Each row is a point on a landscape with many valleys, with its height.
From any point a ball rolls to the lowest of the 5 points nearest to it. It stops when none of these is lower. Distance is the straight distance between rows; heights are no part of it.
J_678: 7,12,12,29,15,4,-16,1,-18,-7,-4,-7,3,19,1,0,3,-21,20,-15,-2,-3  (h 465)
J_929: -14,-16,-21,13,5,-23,-21,15,21,-4,-23,24,23,39,22,1,5,-6,-2,-23,42,0  (h 31)
J_713: 9,-14,-28,-9,16,17,-8,13,23,15,-19,-17,11,50,12,-19,-5,3,-6,0,27,1  (h 472)
J_274: 14,9,-3,27,-27,29,-29,19,17,15,8,4,6,22,6,-4,1,5,-5,8,7,9  (h 640)
J_143: -4,-14,-2,-12,-19,-8,-6,7,45,6,8,2,-11,-2,1,14,-1,35,-9,24,23,-17  (h 283)
J_524: 10,5,7,22,36,-11,4,2,-13,-28,-5,-10,16,-3,7,22,2,12,3,-12,-8,-3  (h 276)
J_655: 17,10,14,29,-10,27,-34,12,-4,12,11,-12,5,23,-2,-8,9,-23,6,-3,-7,3  (h 507)
J_985: 3,5,-6,-6,15,9,-4,-4,-14,14,-8,-6,5,29,2,-34,2,-37,19,-15,8,7  (h 410)
J_367: -5,25,1,3,-59,6,-28,0,4,22,21,31,-4,-16,-20,-10,0,-19,-11,12,7,16  (h 415)
J_778: 5,4,7,-13,-32,15,4,-1,-1,19,13,-6,-20,-5,-15,-20,-2,-18,1,15,-12,-2  (h 325)
J_408: 5,-6,-4,-19,9,15,19,-7,-5,-1,8,-23,-13,-12,4,-2,-8,17,4,11,-21,-10  (h 262)
J_5: -30,2,-1,-21,-8,-48,-3,-18,10,-14,1,35,3,-36,-9,27,-5,11,-8,2,21,-7  (h 35)
J_430: -2,-3,-7,-33,-4,-9,24,-12,6,6,7,-4,-18,-13,-7,-8,-8,5,8,16,0,-7  (h 236)
J_287: 14,1,5,-1,20,23,15,-11,-24,-4,-3,-26,-6,-6,1,-11,0,-16,16,0,-31,-2  (h 349)
J_53: -16,9,5,-7,-19,-17,3,-15,-35,-17,11,21,-14,-51,-18,21,-5,3,-2,-5,-19,-2  (h 315)
J_359: -4,7,-7,-13,8,-11,8,-10,-15,1,-5,-5,-6,-3,-5,-5,-3,-16,9,-1,-3,1  (h 185)
J_229: 7,-6,4,-1,17,13,29,-16,-45,-12,6,-8,-2,-36,-8,-1,-4,-4,-3,-9,-43,2  (h 366)
J_691: -13,7,-11,-30,7,-25,20,-20,-27,-2,1,11,-6,-29,-14,-9,-8,-16,-1,-6,-10,5  (h 156)
J_582: 6,-2,-11,-12,-11,29,-12,6,16,30,-1,-3,3,29,4,-41,-4,-31,-3,1,12,21  (h 485)
J_719: 10,-5,-8,-16,-10,55,-8,4,23,36,-2,-19,8,47,9,-57,-9,-35,-7,-12,-8,40  (h 102)
J_990: 20,2,16,35,1,6,-17,16,11,-10,0,-4,5,23,5,10,12,13,12,-3,6,-5  (h 693)
J_846: -1,8,9,-6,-22,8,4,-14,-26,-1,10,-5,-21,-21,-16,0,-3,-14,10,2,-27,-7  (h 347)
J_311: 3,-18,-13,-27,-2,12,8,3,40,15,6,-22,-10,16,7,-3,-6,33,-7,33,10,-16  (h 273)
J_78: 14,-5,5,33,20,0,-9,16,22,-16,-6,-16,6,32,20,14,10,26,3,-5,14,-7  (h 511)
J_353: 8,-12,17,9,-35,12,-8,11,17,-1,12,-5,-20,-20,-5,27,2,36,-3,27,-13,-25  (h 301)
J_921: -23,10,6,21,-17,-37,-23,4,0,-15,-10,43,6,-1,-5,18,10,1,0,-11,34,0  (h 124)
J_161: 11,-6,-3,19,3,1,-21,25,23,1,-13,7,14,42,16,2,6,12,1,-9,29,0  (h 537)
J_306: -3,4,-11,14,-30,-5,-30,22,17,6,-10,39,15,22,2,-3,-1,-11,-15,-8,28,13  (h 599)
J_533: 11,-25,-1,-10,39,23,26,-4,1,-10,1,-25,9,-20,16,24,-6,42,-17,6,-27,-10  (h 158)
J_523: -12,7,3,-10,-17,-11,2,-9,-12,-2,9,11,-15,-27,-12,9,-2,2,3,8,-3,-11  (h 278)
J_331: -8,12,5,14,-47,-8,-28,15,14,9,13,38,0,-6,-6,8,3,8,-12,10,20,5  (h 385)
J_480: -17,28,17,16,-40,-5,-18,-7,-35,2,11,13,-10,-20,-28,7,10,-37,6,-8,-7,3  (h 380)
J_872: 16,-9,-11,-10,1,37,5,6,24,26,-4,-26,-4,39,9,-23,-4,12,-2,22,9,1  (h 372)
J_783: -8,15,18,-8,-63,-1,-4,-4,-12,14,30,13,-26,-39,-32,1,2,-11,-6,23,-11,-5  (h 350)
J_585: 0,-6,10,4,8,-18,3,-2,22,-20,2,-3,-3,-14,14,32,-1,36,-8,4,11,-12  (h 212)
J_895: -2,6,18,24,-51,-6,-26,15,29,0,15,28,-6,-14,-8,18,5,28,-17,11,20,-2  (h 159)
J_963: -19,7,-9,-9,-12,-25,-8,-6,-2,4,-3,27,-6,-8,-9,-3,-2,-14,7,2,19,-4  (h 200)
J_64: 22,4,11,45,-28,16,-37,25,17,-2,6,16,18,32,12,0,12,3,-9,-13,15,17  (h 716)
J_790: 7,-4,-18,-3,38,10,3,-2,0,4,-18,-26,7,34,14,-19,-3,-5,7,3,5,1  (h 466)
J_451: 26,-3,14,16,1,48,-11,4,-2,17,5,-41,-4,33,1,-21,7,-12,16,7,-25,1  (h 162)
J_919: 7,-9,10,-15,-41,14,15,-5,-7,7,22,0,-34,-29,-22,-2,-4,4,3,22,-30,-14  (h 279)
J_291: 16,-19,-1,6,32,8,12,5,28,-15,-5,-33,-1,7,26,24,2,45,-3,11,0,-12  (h 201)
J_431: -23,9,12,-10,-41,-9,-4,-7,-17,-9,19,21,-24,-49,-28,25,-2,14,5,7,-10,-12  (h 342)
J_91: 23,-18,-6,-3,37,33,24,1,-13,-5,-4,-42,-5,-5,16,-6,-1,20,-1,12,-37,-6  (h 231)
J_739: 18,-10,4,-8,12,34,13,-3,-1,14,-5,-37,-17,21,5,-26,-4,-9,9,17,-21,-1  (h 405)
J_875: -25,23,9,15,-25,-12,-32,-5,-30,10,-1,32,9,0,-21,-7,9,-59,7,-23,9,15  (h 314)
J_942: 5,-17,-12,-45,39,1,71,-5,-12,11,2,-9,2,-35,-7,-21,-14,-1,-14,-4,-30,22  (h 196)
J_744: -15,10,-9,-4,5,-16,-8,-10,-20,8,-14,21,8,19,-3,-22,2,-48,13,-16,16,8  (h 299)
J_21: 0,6,-4,-11,-15,9,-9,0,-3,22,-2,11,3,15,-2,-28,-2,-36,6,-5,13,10  (h 386)
J_838: 1,-17,1,-15,-7,10,5,3,31,2,13,-13,-19,-11,4,18,-4,40,-5,31,-5,-24  (h 274)
J_975: 11,5,23,47,-41,-1,-25,27,20,-9,11,24,4,11,3,12,15,20,-10,-5,19,6  (h 502)
J_683: -14,22,15,25,-15,-21,-10,-5,-42,-26,2,18,-5,-30,-13,30,4,-11,9,-18,-8,1  (h 151)
J_243: -11,3,-4,-26,-37,-17,-3,-3,17,15,17,25,-16,-18,-22,-3,-4,12,-7,19,12,-11  (h 348)
J_694: -15,14,-6,20,-40,-5,-39,8,-2,12,-4,50,20,12,-2,-6,3,-35,-8,-19,24,18  (h 473)
J_462: -14,5,-7,-16,25,-24,12,-14,-10,-10,-11,7,8,-23,2,12,-6,6,-4,-10,4,-2  (h 117)
J_832: -2,27,4,13,-55,20,-42,-6,1,20,14,32,3,-12,-9,-19,4,-39,-7,-10,-4,25  (h 490)
J_584: -7,8,-12,2,46,-21,10,-7,-5,-13,-20,-2,23,0,15,5,-3,-3,0,-13,5,-4  (h 44)
J_827: 1,3,14,42,18,-29,-10,9,0,-34,-14,14,22,27,15,13,14,14,6,-25,24,-1  (h 523)
J_10: -9,6,-17,-18,32,-17,23,-17,-22,2,-15,1,6,9,5,-29,-4,-34,8,-12,0,12  (h 222)
J_405: 19,-24,11,-13,-6,44,27,0,4,13,0,-40,-32,2,0,-19,0,1,6,26,-49,-3  (h 458)
J_951: -3,-13,-5,-8,49,-4,19,0,8,-14,-6,-22,19,-8,20,21,-7,28,-18,-5,1,-3  (h 107)
J_916: -6,1,-14,-32,22,-21,42,-15,-22,1,-5,4,3,-24,0,-22,-9,-16,-4,-9,-16,17  (h 177)
J_817: -12,16,4,-11,-34,-2,-8,-8,-13,14,10,17,-12,-11,-20,-15,-1,-30,3,2,4,1  (h 297)
J_862: -1,15,-1,8,20,-8,-2,-8,-33,-13,-7,-1,10,-1,1,-2,0,-23,14,-21,-7,0  (h 248)
J_613: -1,-30,-9,-44,52,3,49,-7,1,1,2,-22,19,-20,4,5,-9,26,-36,3,-11,2  (h 129)
J_420: 21,-9,10,11,-12,37,-9,16,15,10,6,-25,-14,14,3,6,8,18,3,24,-16,-13  (h 374)
J_215: 1,12,-8,11,44,-7,-1,-2,-16,-8,-21,-7,22,18,13,-9,5,-20,13,-18,6,3  (h 257)
J_410: 12,-17,-13,-39,4,11,41,0,24,26,-2,-28,-22,18,-7,-33,-11,3,14,25,-12,5  (h 253)
J_14: -3,-10,29,14,-29,-15,-7,3,16,-24,13,10,-19,-31,4,44,5,46,-6,12,-3,-15  (h 226)
J_906: -23,-5,-10,-36,21,-33,18,-19,6,-10,6,13,14,-36,0,17,-10,15,-19,1,10,-3  (h 100)
J_437: 0,23,25,51,-42,9,-36,10,-12,0,13,18,4,-1,-15,10,17,-23,1,-13,-5,10  (h 556)
J_413: -8,1,-10,-8,3,-18,-8,-2,19,1,-4,18,6,6,3,6,-1,7,-2,1,28,-6  (h 72)
J_802: -13,-7,16,2,-9,-26,0,-7,13,-24,10,15,-6,-42,4,39,-5,40,-10,1,12,-11  (h 147)
J_279: 15,-11,-4,23,15,18,-11,22,31,3,-10,-28,10,44,15,4,0,28,1,0,22,-10  (h 668)
J_226: 6,-3,5,13,0,7,-4,2,0,-12,4,-13,-10,-11,4,16,1,22,10,11,-10,-18  (h 298)
J_662: 3,9,19,27,-33,7,-15,6,-16,0,16,6,-13,-16,-15,20,3,-7,7,7,-15,-11  (h 476)
J_189: 17,2,-1,16,17,28,-18,13,-2,9,-8,-23,14,46,10,-19,4,-23,17,-9,5,1  (h 180)
J_49: -1,19,14,43,6,-21,-21,5,-29,-20,-10,10,14,18,-4,12,13,-24,21,-31,6,9  (h 636)
J_920: -3,19,12,25,-27,10,-36,-1,-15,13,5,16,11,13,-12,-15,12,-52,6,-28,0,19  (h 404)
J_150: -7,-18,-10,-31,31,-13,25,-16,15,-10,6,-7,12,-30,6,15,-10,24,-25,7,-1,-8  (h 115)
J_938: 11,-21,-13,-50,18,8,66,-1,16,15,-1,-27,-22,-13,-5,-25,-12,1,6,13,-36,22  (h 216)
J_796: 12,-14,-3,-24,-21,13,16,-5,9,8,14,-14,-27,-16,-6,-2,-9,16,3,25,-20,-13  (h 255)
J_447: 4,-6,-10,-26,25,6,32,-12,-10,12,-8,-19,-9,8,0,-35,-6,-29,14,0,-13,14  (h 249)
J_930: 8,-9,-14,-24,48,8,50,-3,-19,0,-8,-25,6,-9,8,-21,-8,-3,-10,-2,-24,9  (h 167)
J_569: -11,7,-7,20,19,-26,-11,5,-5,-7,-19,23,19,20,9,4,9,-9,9,-22,26,-2  (h 308)
J_216: 11,-19,-10,-40,-7,16,29,-3,28,17,8,-26,-25,0,-1,-11,-7,25,-2,37,-13,-14  (h 268)
J_70: -12,-11,-23,8,51,-28,-2,-2,17,-9,-29,2,31,30,30,8,7,1,-3,-19,36,6  (h 51)
J_912: 7,3,27,42,-8,-19,-16,13,7,-30,4,7,-1,15,7,23,13,25,2,-8,17,-6  (h 692)
J_295: 25,-7,3,7,32,36,5,2,-11,-3,-8,-46,-3,23,10,-5,3,1,14,4,-32,-5  (h 370)
J_703: 0,-22,7,-13,40,2,25,-4,-14,-13,9,-3,17,-36,4,38,-6,37,-31,-8,-13,-4  (h 145)
J_490: -2,-14,-23,-16,27,-5,5,-4,34,4,-11,-20,5,23,15,1,-2,21,-8,7,24,-7  (h 220)
J_835: 3,7,-1,9,4,9,-10,5,-6,4,-3,-3,-6,15,-2,-5,0,-11,11,0,3,-5  (h 305)
J_464: -30,13,-12,0,12,-47,-6,-10,-8,-13,-15,30,12,-14,1,9,1,-12,3,-14,18,-5  (h 140)
J_988: -25,13,0,-31,-37,-35,7,-15,-15,3,14,31,-12,-38,-33,-1,-4,-6,3,10,-3,-3  (h 341)
J_994: -5,11,6,18,-11,-14,-23,8,-9,0,-4,15,3,6,-3,2,5,-11,5,-6,17,0  (h 353)
J_865: -33,21,-11,-8,-5,-40,-2,-22,-34,-4,-13,39,4,-16,-19,-8,0,-38,10,-14,12,6  (h 211)
J_897: -16,5,21,16,8,-35,4,-9,-14,-38,4,21,8,-42,-4,42,0,30,-10,-16,-2,5  (h 224)
J_33: 11,-3,-2,10,61,-1,16,5,0,-14,-14,-30,29,8,23,12,-4,22,-12,-10,-10,1  (h 213)
J_493: 6,-10,4,-9,2,18,20,-10,-21,-15,8,-9,-17,-37,-2,12,0,20,1,11,-40,-10  (h 302)
J_142: 5,-1,-11,-9,44,12,7,-8,-15,9,-22,-30,12,40,9,-37,-1,-35,18,-19,-1,17  (h 543)
J_573: 7,-13,-29,2,-17,11,-28,31,49,7,-10,11,22,41,15,-7,-4,15,-22,-3,34,11  (h 738)

For each start below, name the point where the ball stops.
J_410: J_951
J_778: J_584
J_838: J_584

Call two points neighbours if one is among the 5 nearest of the other. Go from one point of each pair to the other, from neighbour to neighbour, staying as low as possible. Name the highest point that can't be avoided.
J_683 and J_929: J_897
J_584 and J_895: J_14
J_584 and J_929: J_70
